Each row is a point on a tangle of strands that fork and nearly touch. The rows are in no order.
Two points are linked if the straight distance between their rows is under 70.8. Some points are linked to none.
<1283>: [-17  -7  -1   3  32  20 -22   6 -18 -19   1  -2 -16  12   1  11 -10  22
   0  -9   0  17  -1   3   2 -12  13 -16  10  -1 -12  -8  25  22  -1  28
  15]
<34>: [  9 -19  24  22  12   3 -21   7  -8 -37  35  12  10   3   5  21  11   4
  -7 -13  16  20 -16   4  -2  -8 -12 -12 -20   3   8  -4   0  -7   4  26
   1]
<23>: [ 10  -2 -29  -8   5  -7   7 -21   1  13 -12  14   8   2   8 -20 -14  -9
   9   2  -9  -5   5  -7   7  -6  14   0 -15  14   8  13  -2  -8   6 -37
  -8]
<206>: [ -7  -2  -4  -8  19  11  -8   0   1   5 -29 -11  18  14 -14 -16   4 -11
  23  11  -8  11  11  10  14  17  -1  25  10  17 -39   8 -25  19  10 -12
   6]
<271>: [ 23  -1   0 -17 -33 -23   7  -9   1  35   3   0  -7  -6  -7  -5  -3  11
   2 -25   5  -5   1  -5  15  -4  14   1  13   0  -6   4  -8  -2 -16   0
  -6]
<1271>: [-12  -2 -16  -2 -11  -4   4   1  28  33  -5  25  11   2  -7  -7  -1  23
 -10   4 -16  12  -3 -21  19   3  15 -18   2  21  15 -14  11  -4   8 -20
   1]
<341>: [ -8 -13   0  -9  16  27  -4   1  -3  13  21  25   8  12   3 -22  -5   8
  14   5 -16  13  -5 -10  12  11  15 -27   9  31   6  -3  -6   7  29 -13
  -3]
<146>: [ 21  -1 -10  10  -4 -15 -10  -2 -17 -24   7  19   4  21   7   7   2 -26
  16 -11  24  -2 -14  -8  -2  15  11  13 -14   2  14 -18   1 -14   9   3
   5]
<816>: [  2  -2 -12 -20  -3  -2   0   2  21  24   6  27   5  14 -22  -2  -1  27
 -17  11  -6  11 -19 -17  -4  -1  14 -12  11  25  13   9  15   7  -4 -31
   4]
<784>: [  4   4  23   7   0  22  16  11 -27 -11   6  20 -17  23   5  -1   2   6
 -26 -14   4 -10   3  -6 -39  -1   1 -16  -1 -21   5  16   3 -12 -16  14
 -17]
<1478>: [ -6 -14 -13   2  28   6 -31   0 -18 -20  -3   1  -5  16  -3  -1 -13   0
   4   8  -4  19 -11   1  -3   5  14 -12  12  11  -9  -4  22  16   5   1
  19]
<548>: [ -9  -5 -20  -2   5  24   9  -3  13   6  11 -11   9 -24  19   5  -4  -7
  19   0  15  -4   7  18 -22  -1  -4   0 -38  24  -5   6 -27   4  17 -15
 -10]
<129>: [-16  -1   4  -1  12   4  -2 -17 -12  11   6 -17  -9  -1 -19   0   4 -11
  15 -24  -3  -3   5   2  30   9 -20  37  17  -5 -34 -21 -16  24   6   7
   6]
<1443>: [ 21  -8  16  -7  -4  11   0  -3   1  -4  27  -3   0 -16  12 -10 -11  -8
  14   0  10  -7  -2  11 -33  15 -15 -23 -11  18  -4  12  -9   1  -1  -2
   3]
<992>: [ 14   1 -19  -1   4   3   7 -17  10 -15  13  12  15 -14  13 -15 -21 -14
  10  -3  -9 -12  -9   4   0  -7  -2  -7 -28  19   2   6  11  -1  11 -34
   2]
<543>: [ 11   8 -12  -3   5 -16  15 -11  14 -29   6   6  13 -13  11  30   7  29
   2   5   7  -1  13  -4   1   5 -17  15 -20 -15  30   4  -1 -15  -6  -9
 -13]
<807>: [  6  20  35  -6  -8  -3 -12   0 -12  -4 -38 -10   2  -1 -22 -16  19 -21
 -11  41 -17   6  -4   6   8   2 -19  23  19   3 -16   2 -14 -10   1  -8
   2]
<334>: [-19   3  -6  -3 -10 -10  -5  -7  26  -5  18  -9  -1 -24 -17   8  -5  13
 -18  -2   0  -9 -11  12   9 -21 -30  15  16   7 -16 -32  26  29  -9  -3
  12]
<641>: [ 16  24  11 -17  -3   3  16  -7  -1   5 -33   0   7  17  -3  -9  11 -13
 -15  28 -23  -3  15  -6   7  -9  -2  26   2  -7  -4  40 -19  -9  -6 -27
  -5]
<1241>: [ 28   6   7   2  -9 -24 -27 -11  -1 -26   7   4  -3   0 -26   3 -20 -20
 -19  13  11 -17 -26  12 -17   1 -13   8  10   9  -7  -2  12   3  -6  -7
  13]
<272>: [  1   5   1  -6 -22  -8  -6  16  21  30 -33 -10  13  -6  -5  -1   5  -1
 -15   3  -5  15  -2  -7   3 -20   5   6   0   3 -10   3  -6   9   0 -18
  12]
<394>: [ 12 -24  13  20   9   0 -27  -2 -15 -20  34  11   3  17  -6   8   7   0
 -11 -31  16  24 -22   2  10 -10  14  -6  -3  15  -2   0  -7   0   2  17
   5]
<480>: [  1  11  22   0 -14   0  -2  -7   1   6 -33 -29   0 -21 -10 -16   1 -26
  -9  29 -18 -12   4  14   1   2 -25  15  22   8 -22  -3  -5   3   0  -9
  10]
<198>: [-36  -2   2  18  -1   7  22  22   5  12   2  -2  -9  -7  25  -8  12 -21
   8 -18  10   5  20   0  21 -17  -3   7 -33  -9 -17  -5 -25  -1  18   6
  -3]
<1446>: [ 10   0 -20   6 -12 -21  -4  12  -6 -15  23  15   6   3   8  22   4   0
  16 -18  29   0 -13  -3  -7   7  14  11 -18  -1  24 -25   5 -10   6  15
  10]
<454>: [-40  13  22  -8  10  17  13  -2  17  -4  -8  -3   2  -1  16 -18  14 -30
 -23  35 -39   2  12   6  -1 -19 -18  -2  -5   3   1  -3  18  -7  12 -10
  -4]
<201>: [ 12  10  -4 -12  -7 -33 -13  -6  -1  -7 -12  -2  11  -1 -18  22  17  31
 -21  31 -14   6 -14  -1  28 -26   3  19  17 -16  24 -10  15  -7   2  -3
   3]
<1429>: [ -6   5  14   7  -3 -19   5 -15 -29  -7   8  -6 -20 -12 -16 -18   2 -16
  -1 -10   5 -35 -10  11  13   8 -24  16  39 -21   3 -28  -4   5  -3  21
   3]
<695>: [-31  10 -16  -9  33  22   4  18   1   9 -27   5 -12  10  11 -12   3 -25
 -12  10 -12   2  12  -5 -26  29   8  21  -8   9 -17  11 -30  18  -5  -1
  -8]
<719>: [ 21   1   1  -4   4  -3  -9 -14 -16 -14   7  19   4  17 -11   3   5  -1
 -28  14 -10   6 -16  -1 -10 -21  19 -18   9 -12  20  16  26 -26  -1  -6
 -10]
<325>: [ -6   0  -1   3 -37  -4  11  22   5  19  -6 -12 -12 -15  10   6   5 -19
  -4 -11  20 -20   8  -2 -23  10  -7   2  12  -9   4 -15   3  -2  -8  21
   2]
<783>: [ 20 -20  15  15  -2  -1 -46   0   9 -10  24   1  11   9 -18   0   0   8
  -7  -9  11  29 -25  13   7 -16  20 -21  -6  14 -20  -1   5   2   2   8
  15]
<67>: [-17  -8  -7   1  -7  14   3   9  -4  31   5  28 -11  16   8 -25  -6 -22
  -4 -21   5   1  -3 -16  -5  -7  31 -17 -16  18  -5  -7 -20   6  19  -7
  -2]
<1305>: [-16   1  -5 -12  -2  -5   7   4  21   5  23 -11  -9 -16 -15  18   6  28
 -28  -9 -13   3 -16   0  11 -19 -30  18  26   4 -10  -5   8  27 -15  -7
  -9]
<82>: [ 22   0  -8  -7   0 -30 -12 -20  -5 -15   6   9   6   5 -17  12   5  11
 -26  15  -4  -2 -19   6  23 -27  18   5  19 -13  18   1  26 -18  -9 -10
  -3]
<1112>: [  6   7 -27  -6   6  -7   1 -24  16 -28   9  16  22 -13   2   4 -12  -8
  -4  -1   6 -17 -10   4 -17  -4  -9  14 -27   5  15  -1  16  -5   1 -25
   1]
<379>: [ 16  -1   5   3  13   5  -7   0  -7 -17   2  18   6   8  -1  -3 -14   5
  -5  11  -8   7 -16   2 -20  -7  16 -33  -8   3  19  17  22 -10  -2 -11
  -5]
<178>: [-10  -8  10  19 -14   6 -12  20  -2  17 -21  12   3   2   8  -7   1 -21
   9  12  16  12  -3  -3   1  -4  14 -35 -17  10   9 -12 -12 -18  21   7
  10]
<1217>: [ 20  -9 -16 -11  -6 -13  11 -31 -13  -3  33  10  -8   8  -9 -24 -23  14
  -1 -22  -8 -13  -5   3  11 -14  22 -18   7  -1  -7  17  19  -6 -10  -8
 -15]
<99>: [ 24  14  -1  -5  -1  -5 -15  -5   7 -20 -17   3  23   1 -10   1   1  -1
 -18  13  -3  17 -18  -3  -4 -29  -2  16 -22  19 -14  27  -6   0 -13 -33
   4]
<1258>: [-27   8 -21 -13  21  29  12  20   5   6  -9  13 -11   6  10   7   3 -14
 -17   0  -5  -5  -6 -11 -27  13  -4   7  -6  10  11  -6 -14  19  -3  -1
  -2]
<267>: [-11 -12 -23  -2   1  -3   5   8   1  27 -11 -14   6  -9  14  -8 -15  -1
  37   5   2   0  19  -5   1  25  16  -8  16  10  -9 -13  -9  20  12   9
   9]
<56>: [-20   5   4  13  14   6   9 -14   6 -11 -10 -11  23 -13  -1   3  12 -12
  29  17   4  -4   3  13   8  37 -21  19 -15   0  -4 -14 -13   0  23   0
   4]
<1375>: [-30 -10  16  27 -10  10  -8  26  22   0 -15 -22   3 -16   6   7  15  -1
   0   3   8  24   7  17   6 -24 -17  -6 -21   0 -22 -10 -14   9  19  11
  13]
<896>: [ 28  -8   3   2   2   2 -14   3 -12  -8  10  16   3   0   6  -9 -19 -11
  11  -6  10   0  -4   0 -25   7  12 -28 -18  16  12  21  -2 -17   3  -2
  -1]
<1427>: [-33  14  -9 -11   4  -2   7  25   6   3  -7   4   0   4 -14  28  29  13
 -14   7 -13   7   1 -16  12   9  -7  39  25  -7   5 -10  -5   6  -9   8
  -3]
<616>: [-23   1 -10   9 -19   3  11 -12  13  -4  16  -5 -11 -16  -4   2   0  -6
 -23 -24 -15 -23  -9   0  15 -15 -16  17  12  -1  -7 -35  27  11   0 -12
  -6]
<832>: [ -4   7  13   0  11  15  37  -4 -15  -7  18  14   2   4  20   3  28  -4
   4   9 -21 -10  12 -10  23  28 -15  17   6 -16  30  -5 -14 -23   9  -7
 -16]
<743>: [ 16 -26  -6  11 -17 -18 -12   6  16  17 -11 -16  15  -7  13  28  -4  30
  33  17  15  10  10  16 -16  17  -9 -14   3   0   2  -6   4   6  -4  17
  21]
<754>: [ 11  -7 -30 -16  17 -17  -2 -34  -3  -8  28  -6  -6  -5 -10 -11 -24  22
  12 -22  -1 -12   2   0  18  -4  -1   3   5   1 -10   2  22  14 -11 -11
  -7]
<1129>: [ -9  -8   0   3   0   2  10  -8 -18  -3   4 -18 -11 -17  15  -3  -3   1
  32   1   7 -16  21   9  11  32  -7   0  12  -8   7 -27  15  -3   7  33
   6]
<615>: [-30   4   2  -7   8   2  20  18   7  28 -22   2  -8   6   0  20  22  23
  -6  12  -9   5  16 -17  13   5   7  17  25 -16   6  -6 -11   4  -7   6
  -8]
<270>: [ -8  11 -11   5   6 -10  14 -16 -10 -17  -6 -12 -10  -9  -4   8  -6  -2
  13   0  10 -34   4   2  -4  29 -12  20  16 -22  14 -32  23  -7   0  17
  -2]
<693>: [  7  10   1 -10  32   5 -18  -7  -6  -2 -26 -24   2   0  -2 -10 -13   9
  19  11  -8  16  20   9  -6 -15  11   5  -8   2 -26  29  -5  25  -1  -5
  13]
<484>: [  9  -6  31   2 -18   7  -8  16  10   2  12 -16 -11 -10  -2  10  -5   5
 -16 -18  17   1  -2  10 -26 -14 -19  -8 -13   2 -17  23 -20  17 -23  13
   3]
<520>: [ 14  18  33 -11  -3  -1  -6  -2 -12   2 -33 -13  -2  16  -8 -20  16 -22
 -18  19  -8  16   6   7   6 -18  -4  28  -3  -3 -27  30 -19  -4  -5  -4
  -5]
<48>: [-11  -7  -9  15 -11  -4   6  22  -2 -11 -21 -14  -6 -13  18  13 -16  -8
  14 -16  28   0  12  17 -16  -3  -4 -16 -22 -17   4  -8  10 -17  -2  24
   0]
<1282>: [ -3  -2   1 -11  -1  24  12  18  12  20  17   6   1 -13  12  -4 -10   2
  15   3  14  -6   1   6 -44  10  -3 -15 -20  23   3   3 -20   4   4  -4
  -1]
<562>: [ 24  -3  -4  -7 -18 -27  -3 -11   9   5  -2  -5  13  -4  -5  -5  -2   6
   5  15 -12   4   6  -7  13   9 -15   4  18   8  10   8   0  -3  -1 -20
  11]
<1117>: [  0   4  -5   4   3  -5   4  -2   1 -16 -13 -16 -11 -16  -3  13 -20   0
 -25 -21   6 -17   1  13 -22 -31 -11   4 -11 -24 -18  16  17   9 -28   5
  -8]
<902>: [-12  -2  21  14 -14  18  10  18 -21   0   4  11 -26  27  11  -2   7 -10
 -33 -29   0  -9  -2  -9 -17 -12  10 -12  10 -21  -3  -4   6 -12 -10  25
 -16]
<648>: [-10   6 -10  16  -5  16  12  -9  -2   2   0 -18   1 -19  25 -12  -3 -37
  29  -2  28  -3   0  18 -17  12   1  10 -37   4  -9  -2 -23  10  17   4
  -3]
<741>: [  9 -10 -12  -2  23  -9  -7 -20   0 -25  27 -13  -2 -15 -13   0 -32  29
   0   6   2 -11   2  11   3  -4 -14  -9  15  -5 -14  11  33  16 -20  12
 -14]
<278>: [ -1   7  15   7   4  -6  10 -15 -26   5   4 -15 -14  -5 -10  -1   9  -6
  12 -18   1 -21  13   1  26   6 -17  23  15 -19 -13 -15 -20   1  -1  15
  -7]
<120>: [  6   1 -21  -7  36   2 -11  10 -19  -7  -1 -14   4   7  -8  16  -6  23
  23  -3  20  10   3   3  -6  21   7  11   0  -2   3  27 -26  18 -13  14
   2]
<1030>: [-12  -6 -13 -17   8   7  -1  -7  20   0  19 -18 -18  -7  -5  -4 -27   1
 -11 -13 -11  -5 -10   1 -11  -4 -12  -4  15  14 -19   9  21  34 -21 -15
   3]
<607>: [ -3  -6 -35   3 -19 -28  -6   7  16   6   6  10  -1  -1   6  26  -3  10
   7 -11  26   5 -17  -4   4   3  12  20   1   6  18 -33  13   9   3  10
  24]
<1424>: [ 24  -1  19  -8 -18   0  -6 -12  19   6  15  20   9   2 -14   3  -2  36
 -12   9   6  14  -2   0   3 -21   3 -27 -14  -3  12  14  -4 -16 -13  -6
  -6]
<182>: [  6  12 -36 -16  16  -3  12 -13   0   6   0  13  13   0  -3  -3  -5  10
   3  -2 -15  -3   6 -16   8  -8  10  19 -10  -4  10  28 -24   9   0 -30
 -11]
<1100>: [  2  -3 -11  -2  29  13 -14  12 -15   5 -24 -17   2   1   8   1 -22  21
  29   1   7  11  18   5 -16  12  12 -13   3  -2  -6  23  -7  23 -13   8
   6]
<296>: [ 21 -10 -12   5  -2 -11 -14   5   8   5 -12 -15  26  -2   5  24   4   4
  36  13  18  12   0  10 -10  17  -7   3   0   9  -9   6 -16  16  -4   7
  12]
<722>: [ -2  18 -24  -4  20   7  18  -6  11 -29  -5   4  12 -12   6  19   3  10
  -7   7   5  -1  -7   3 -16   1 -10  16 -30  -4  25  11  -2  -6  -5 -14
  -1]
<1434>: [ -7  -3 -12  -7   3  -3  -1   6  17  -3  -3  -2   2  -5   0  11   0  19
  -9  31 -21  -2  -8  -6  -5  16 -11  -3  31  12  18 -13  38   3   6 -15
  10]
<1220>: [ 20  11   7  -2  -3  -6  -4  -4   6  11 -13  19  26   8  -5 -10  18   3
  -9  21 -17  10  -6 -17  27 -16  16   0  -6   3   8  16  -9 -20  11 -29
  -2]
<898>: [ 33   9  -3  -7 -17 -34 -17 -17  11 -11   0 -11  10  -1  -7   2 -15 -10
  -1  11   4 -12 -15   3  -3   3  -8  13   5  12   1   5  14  -4  -4 -25
  13]
<579>: [ -3  -3   6   3  -6   0   2   3  16   7  -7  -4   4 -18   3   5   3  10
  -3   7 -14  -1   7  -8   3   2 -16 -10  15  -2  11  -5  20  -5  -3  -8
  -2]
<1141>: [ -2   7 -14   7  -3 -15 -10   4  -3 -19  -9  26  19  22   2  -1   7 -32
  12  11  15  11 -23  -9   8  16  14  26 -20  14   7 -20  -7 -11  13  -7
  10]
<666>: [-21  12  13  -6  -4  28  24  25   6  27  -7  11 -15  10   5   5   6 -10
  -6  -7   4 -11  10 -18 -31  10 -12  -2   8  -1  10   6 -22  10  -2   0
  -7]
<939>: [  4  -6 -11 -11  14   7  -3   9  -6  27 -27 -17  -4  -2   5 -18 -22  -2
  33  10  -7  -4  20  -3 -11  23  16 -14  15   8 -14  13 -15  23  -3  -5
   6]
<1111>: [ 20  -1  24   8   1  -1  -3   4   5 -24   5  -6  -6 -15  -5   5 -16   8
 -19 -18  13  -4   0  14 -19 -37  -4  -8 -22  -8 -13  32   7  -1 -26  14
 -10]
<845>: [-20   3 -35   1  -6 -16 -10  25   8   5 -22  13   3   6  -6  32   5   1
  -1  -4   3   0 -17 -14  13   6  10  15  14   4  14 -32  11   3   4   5
  21]
<248>: [  9   4   3  -2 -26 -20   0  11  -4  35 -19  -8 -13  -8  -6   1  -2  -3
   3 -11   4 -15   8  -1   3   0   9  -9  24 -13   4  -4  -8 -13 -12  12
   1]
<1273>: [ -7   6 -33  -4   9 -17  17  -5 -14 -15 -12   9   0   4   8  15  -5   1
  13 -12   8 -20   0  -5  -1  13  11  15   3 -24  30 -12  14 -11  -2   7
  -7]
<141>: [  3   2   3   1   2  -8  34 -13   1 -18  25   6   8  -1   4  14  18  13
  -1   3  -8 -11   4  -8  18  10 -22  20   1 -13  25   3  -3 -13  -2 -10
 -14]
<139>: [-20 -10   8  -7  16  34   8  10  -6  28  12  33 -16  23   3 -28   4  -1
  -8   5 -16  -3  11 -23   0  -1  23 -27   1  17  -2   3 -18   1  22 -10
  -4]
<1477>: [-12   0  -3  -2  23  13  12  -8  -1  -4  -4 -11   1  -7   8 -10   1   5
   6   2 -23   2  13  -5   4  -2  -3  -5   6  -4  -1  -1  13   6  10  -9
  -7]
<400>: [-23   9 -22   9  10   3  -5   3  -5 -12 -47  -9 -15  -8  11   6 -12 -13
  12  18   0   5  11   8   9   8   3   5  -3 -19   4 -16  28   0   5   8
  11]
<1421>: [-10  -3   1  11 -21  19 -10  22  -1  18  -1  23 -11   8   2 -17  -2 -31
  -8 -19  17   8 -13  -4 -23  -2  17 -24 -15  19   3 -19  -8 -11  15   4
  -1]
<1191>: [ -1  -8   3   6  -6   9 -11  21   4   4 -17 -28 -12  -3   5   9 -10   0
  -4 -20  27   5  -4  16 -24 -12  -6  -2 -13  -1 -25  16 -17  28 -20  22
  11]
<1426>: [-18  -1  -6  12   6   3  18  -1  -3   7  -7 -17  -9 -12  24 -18  -8 -28
  24 -14  12  -9  28   7   7  -8   1  -1 -36 -14 -16   4 -24  -3  19  -1
   1]
<367>: [ 21 -16  15  10 -25 -26 -22  -1  13  -1  12 -11  12 -13   0  21  -2  26
   4  18  10   9  -4  16   1  -5 -11 -14   3   1   4 -13  -4  -6  -1  15
  15]
<750>: [  0  10  10 -13 -25   7  24  25   1  31  -7   5 -17  -3   3   5  -2 -15
   2  -4  14 -27   6 -16 -38  22 -10  -5  21   5   9   1  -3  -3 -15  10
  -2]
<275>: [-23 -13 -13   6  10  11   3   6  -3   7 -11 -22  -2 -15  11   0  -2   2
  32  16  -6  -4  22  10   9  33 -11  -5  23  -2 -10 -27   6  15  14  17
  12]
<432>: [ 12  -1  22   8 -13  -3   4  -8  -3 -14  17  -1   6 -10  16  -5   4 -20
  10  17  -1 -19   4   0   1  28 -23  -7   5  -2  13 -17   6 -24  15  -3
  -1]
<994>: [ 10   0 -19  -9  -5   2  -2  14  11  13   0 -20  -6 -10  -8  19  -8   9
   9 -29  32   4  -4  10 -21   7   2  18  -5  -1 -15  13 -11  27 -24  11
  10]
<1233>: [ -6   8  11  -5  -8   2  -5   6  14  19 -43 -28  11  -7  -2 -15   1 -24
  11  24 -13  10  14  11   0   5  -9  14   6  16 -39   8 -17  18  11 -16
   3]
<1207>: [-17  -8  -1   7  24   8  -4   6 -17  -5 -15 -11 -19   8  -2  12  -4  22
   7  -5 -12   8  12   4   8  -1  13  -8  20 -17   1   0  20   2  -5  37
   0]
<628>: [ -9 -16  39  19 -20   6 -17  17  16  28   1 -18   9 -11   1  -3  17  -4
   3  -4   1  18   6   8   9 -12  -4 -22  -3   6 -14 -14 -12  -6  12  16
   6]
<1183>: [ -6  -9  -7   0  24  21 -24   9 -10  -5  14   6   3  17  -8 -10   4   3
  10  18 -11  18 -16  -6   6  19   9 -16  17  25   4  -6   9   9  15  -5
  10]
<27>: [ 26 -17   5  13 -19 -31 -23 -17  12 -15  14 -12   5 -17   0  12 -15  22
  19  -8  10   2   1  24   1  -7  10 -20   1  -5  -7 -12  11  -6  -9  26
  15]
<1176>: [  7  -7  -7  -7  -7 -39 -22  -5   3   7  15   1   9   5 -27  14  18  45
 -12  14  -9  20 -11  -3  33 -10   4  10  32  -3   7 -10   4   3   1   7
   5]
<1199>: [-18   6  21  13  -7  11   9   3 -23  -2   4  11 -23  27  14 -19  15 -43
 -35 -19  -3 -11  -4  -4 -10   1  -7   9   9 -16 -11 -16 -11 -10  -3  13
 -23]
<751>: [  0 -16  25  -5   1  18 -14   1 -14  15  19  -7 -25  18 -12 -30  -1  -1
  -4  -8  -8   0  -1  -1   1   9  30 -39  24  -2 -11   9  12 -11  -2  16
 -10]
<388>: [  0 -11  11  18  18   8 -15   9   0 -26  22  22  11   0   8  25  11  33
   4  -3   6  17  -5  -3  -6  -3  -6 -26 -17  -1  36   3   0 -10  -1  15
   3]
<1205>: [  8  20 -14   2   3  -7   5 -12 -14 -27 -22  -7 -10   3  -5   8 -11 -17
  -9 -16  17 -16  -3   7 -33  -3  -5  17 -18 -25  -3  13   5  -7 -24  11
 -18]
<1159>: [-35  10  16   2  18  10  19  -2   2  -6  -9  -6  -7   6   3  -4  21 -10
 -10  13 -35   4  12  -2  19 -12  -5  10   5 -10  -1 -14  20  -6  13   4
 -13]
<924>: [  0   1 -10 -15   2  -9  14  -6   7   8  10 -11 -10 -12 -10  19   9  32
 -10 -19   2   1   9  -7  20   0 -17  30  13 -13  -5   5  -5  18 -20  -1
 -10]
<776>: [  4  18 -18 -13  17  -5  15  -4  -1  13 -22  -2   8  12  -4  -7   4   5
   4  22 -19  -3   9 -24  17   7  10  24  16  -5   2  25  -8   0  -3 -23
 -12]
<1101>: [ 12 -10  28   1 -19  14  -5  -4  -9  16  35  10  -8  14   0 -23   5 -14
   6 -16  -4   0   2  -4  12  21  12 -32  17   3  -4  -8  -4 -19  10  12
   1]
<744>: [ -7 -13  18  19 -32  -3 -14  15  17  22  -2   4  14   1  -5  -3  14  -9
   4   5   2   8  -1  -2  14   7  17 -37   1   2   6 -23  -7 -26  22  10
  14]
<209>: [ 16  14   2   2   0  -6  16 -18 -19 -22   5   0  15 -14  16  -8   4 -19
  36  10   1 -16  17   1   3  25  -4   7 -17 -11  19  -5  -6 -29  13  -4
  -6]
<1382>: [ 19  -7 -25 -13   8   1  -7   0  -2   7   0  -8  11   2   4  14  -1   2
  31  -5  27   6  -1   8 -23  20  12  16 -16   7  -8  10 -24  25  -5   1
   6]
<415>: [  9   7   2   7 -11  -1  -4   0 -13 -23 -12 -13  -5  -4  11   9  -8 -16
   8 -22  33  -8  -2   2 -15  -6  -3  10 -27 -11   3   6  -7 -14  -9  11
  -4]
<1384>: [  0   9 -15   2   4  -3  30 -10 -24 -11   7   1   5  -5  13  -8   4 -16
  25 -18   3 -21  12  -5   5  12   6   6 -13 -28   9  -6   4 -14  11   9
 -15]
<1152>: [ 19   5  11  -1 -10 -26 -12 -18 -22  -5  10  -8 -16  -4 -21 -10  -4 -18
 -12   4  11 -25 -17   9   0  11 -12  18  30  -2  -9  -6   3   6  -8   7
  10]
<963>: [  9   8  -5  10   0 -12 -13   2  -2  -3 -26  16  18  23  -1  -8  10 -21
   4  16 -14   9  -4 -14  27  -4  19  24 -17   5   7  -2  -4 -19  15 -23
   3]
<835>: [ 19 -14  -4   1  -3 -27 -22 -17   0 -19  25 -10  -8 -12 -14   2 -32  27
   0   0  11  -9  -8  22  -4  -5   7 -20  11   2 -10   3  21   7 -18  18
   4]
<195>: [ 33   7  -2 -14 -14  -9 -16 -13  12   3  10  18  23  15 -20  -7   5   8
 -23  16 -11  15 -10  -9   8 -23  -3   6  -3  18  11  28  -8  -3  -4 -42
   3]
<260>: [ -6  -3   1  -8 -17   6  28 -18  16  23  15  34  12   7  -2 -12   7  27
 -12   6  -7  -8   2 -17  13  -7  21 -28  -7  -2  22 -12   7 -17   3 -23
 -10]
<28>: [ -4   5 -13 -13  12   8  -3   9   9  -2   8  11  -6  11 -14   1  -7  14
 -17  21  -9  -7 -13  -8 -23  16  -4  -4  18  14  19   8  31  14  -6 -25
   0]
<669>: [  7   5  17   0 -16  10  18  -8  12  11  14  10   5  -1   5 -16   6  -5
 -15 -15  -9   1   2  -6  12 -26  -6  -8  -8   6  -9  10 -11  -2  -2 -20
   1]
<244>: [  3   4 -33  -3  -5  -8   9   1 -22  10 -17 -22 -15 -11  14  -6 -19 -18
  25 -29  22 -17  11   5  -5  15  19   5 -10 -16 -11  -9   7   7  -2  23
   2]
<774>: [ 20  -8  23  -3 -14 -12  -2 -12 -17  -1  33   2  -6   1   7 -18   6 -13
  10   2  -8 -14   1   0  17  23  -4 -10  27   3   9 -12  11 -11  17   3
   3]
<760>: [ 15 -11  44   9  11  19  -8   5 -23  -3  12  -4 -21   8   2 -22  -2  -3
  -3 -11   0   4  11  -2  -6  -4  14 -36   3  -3 -15  27 -12 -10  -1  24
  -7]
<545>: [-32   0  -1  23  -1   6   6  25  14  -3 -21  -6  -8  -6  15   8  10 -14
  -3   0   8  19   0   6  13 -13  -8   6 -31  -2  -6 -12  -6  -6  17   5
   4]
<1465>: [ 19 -14   8  10   1   1 -33  -8  18  -6  21   9  28   4  -7 -15  -7  10
  -2  -4  -9  30 -14   4   8 -19  12 -32 -20  24  -6   7   5   1  10 -14
   7]
<288>: [  6  -1  44  -1   6  20   0   3 -22  -9  18   6  -8  14   4  -8   6   7
 -23   2 -13   6   3   1 -15 -19   3 -35  -1 -19   1  25   0  -6  -5  30
 -16]
<640>: [-12   6  27   1  14  22  35   9 -12  -1   2  -3 -13   8  19   0  17   6
  -1   4 -14 -15  22  -5   5  20 -12  -3   7 -23  13   9 -23 -15  -5  18
 -22]
<420>: [-24   4   8   0  22   0   5  13 -16  17 -25  -7 -10  21  -2  17  14  16
  -4   3 -17  14  16 -12  17 -16  21  10  16 -22   6   3  -1  -6  -3  19
  -1]
<467>: [ -1  -4  10  -5  22   9   0   1  -3  -4  19  28   5   6   7  17  15  48
   8  15  -2  19   5 -16   6   2   1 -21 -17   1  35   5  -3 -15   9  -1
  -5]
<1000>: [  8   6  35  12   8  14   3 -13 -21 -33  15   9  -2  13   0   5  26 -11
  -9   2  -5   8  -3   1  21   1 -18   6  -6  -6   2   1 -14 -21  10   5
  -5]
<1316>: [-18   2   4  -3 -17  10  20  -1  15  -2   2  -4 -16 -10   1  -1   2 -20
 -40 -14 -12 -15 -14   5  -9 -28 -18   8   7   1 -13 -14  19   9  -6  -9
  -6]
<1308>: [-27  10 -27   0  -8  -1   4  28  25   8 -20   9  -5   7  -4  19  11  -3
 -25  -1  -6   1 -18 -15   2   2  -5  33   9   1  10 -18   3  10  -7 -11
   8]
<299>: [  3 -11  10  -7  -7   3  22 -18   5   9  15  29  13   6  -7  -3   7  45
   0   2   0   9  10  -8   5   1   5 -36 -11   0  22   0  -3 -26  -6   3
 -10]
<1433>: [ 14  -4 -16 -12 -23 -11  23 -17   8  23  11   3   2  -1   1 -25 -13  12
   3 -34 -11  -8   6  -1   8  -9  23  -8  -2  -4  -4   8   7  -7 -16 -13
 -16]
<386>: [ 31   8   7  -8   1 -10 -13   0   7 -19   0  -3   8  -7  -9  18 -13  12
 -19  10   5  11 -11   9 -11 -43  -4  -3 -22   0   1  43   6   5 -24 -10
  -4]
<147>: [-24   6  -7   7  13  12  -5  -8   2   3  -4 -10   0  16 -11 -10   5 -17
  12 -13   2  10   0   4  21   6  -4  40  -7  10 -43  -6 -21  20  16  -2
   4]
<264>: [-31  15   3   1  -6  17  15  -9  16  -9 -13   1 -12  -3  10 -17   6 -41
 -36   8 -29  -8  -4  -2 -12 -18 -17  16 -10   0  -6 -14  20   0   7 -23
 -14]

Follow the links from the first point to the second, and from the first to the third. Name the last point that the two ways share.
<1205> / <1258> / <267>: <1382>
<1191> / <760> / <750>: <1382>
<454> / <520> / <388>: <579>
<1159> / <147> / <34>: <579>

A fork is a point with three links, a tip a point with one. Leave the first point through the second and follow the links. Name the first fork or tip that comes.
<1241> / <1152>: <640>
<1100> / <939>: <1199>
<832> / <141>: <579>
<67> / <1421>: <1176>
<1217> / <1433>: <695>
<628> / <744>: <1111>
<774> / <432>: <1100>

A fork is a point with three links. Follow the links from the first point to the second and name the forks in between, in order.
<807> / <1159>: <579>
<415> / <695>: <1111>, <1382>
<939> / <248>: <1100>, <1382>
<750> / <774>: <1382>, <1100>
<1424> / <147>: <299>, <579>
<325> / <1220>: <1382>, <1111>
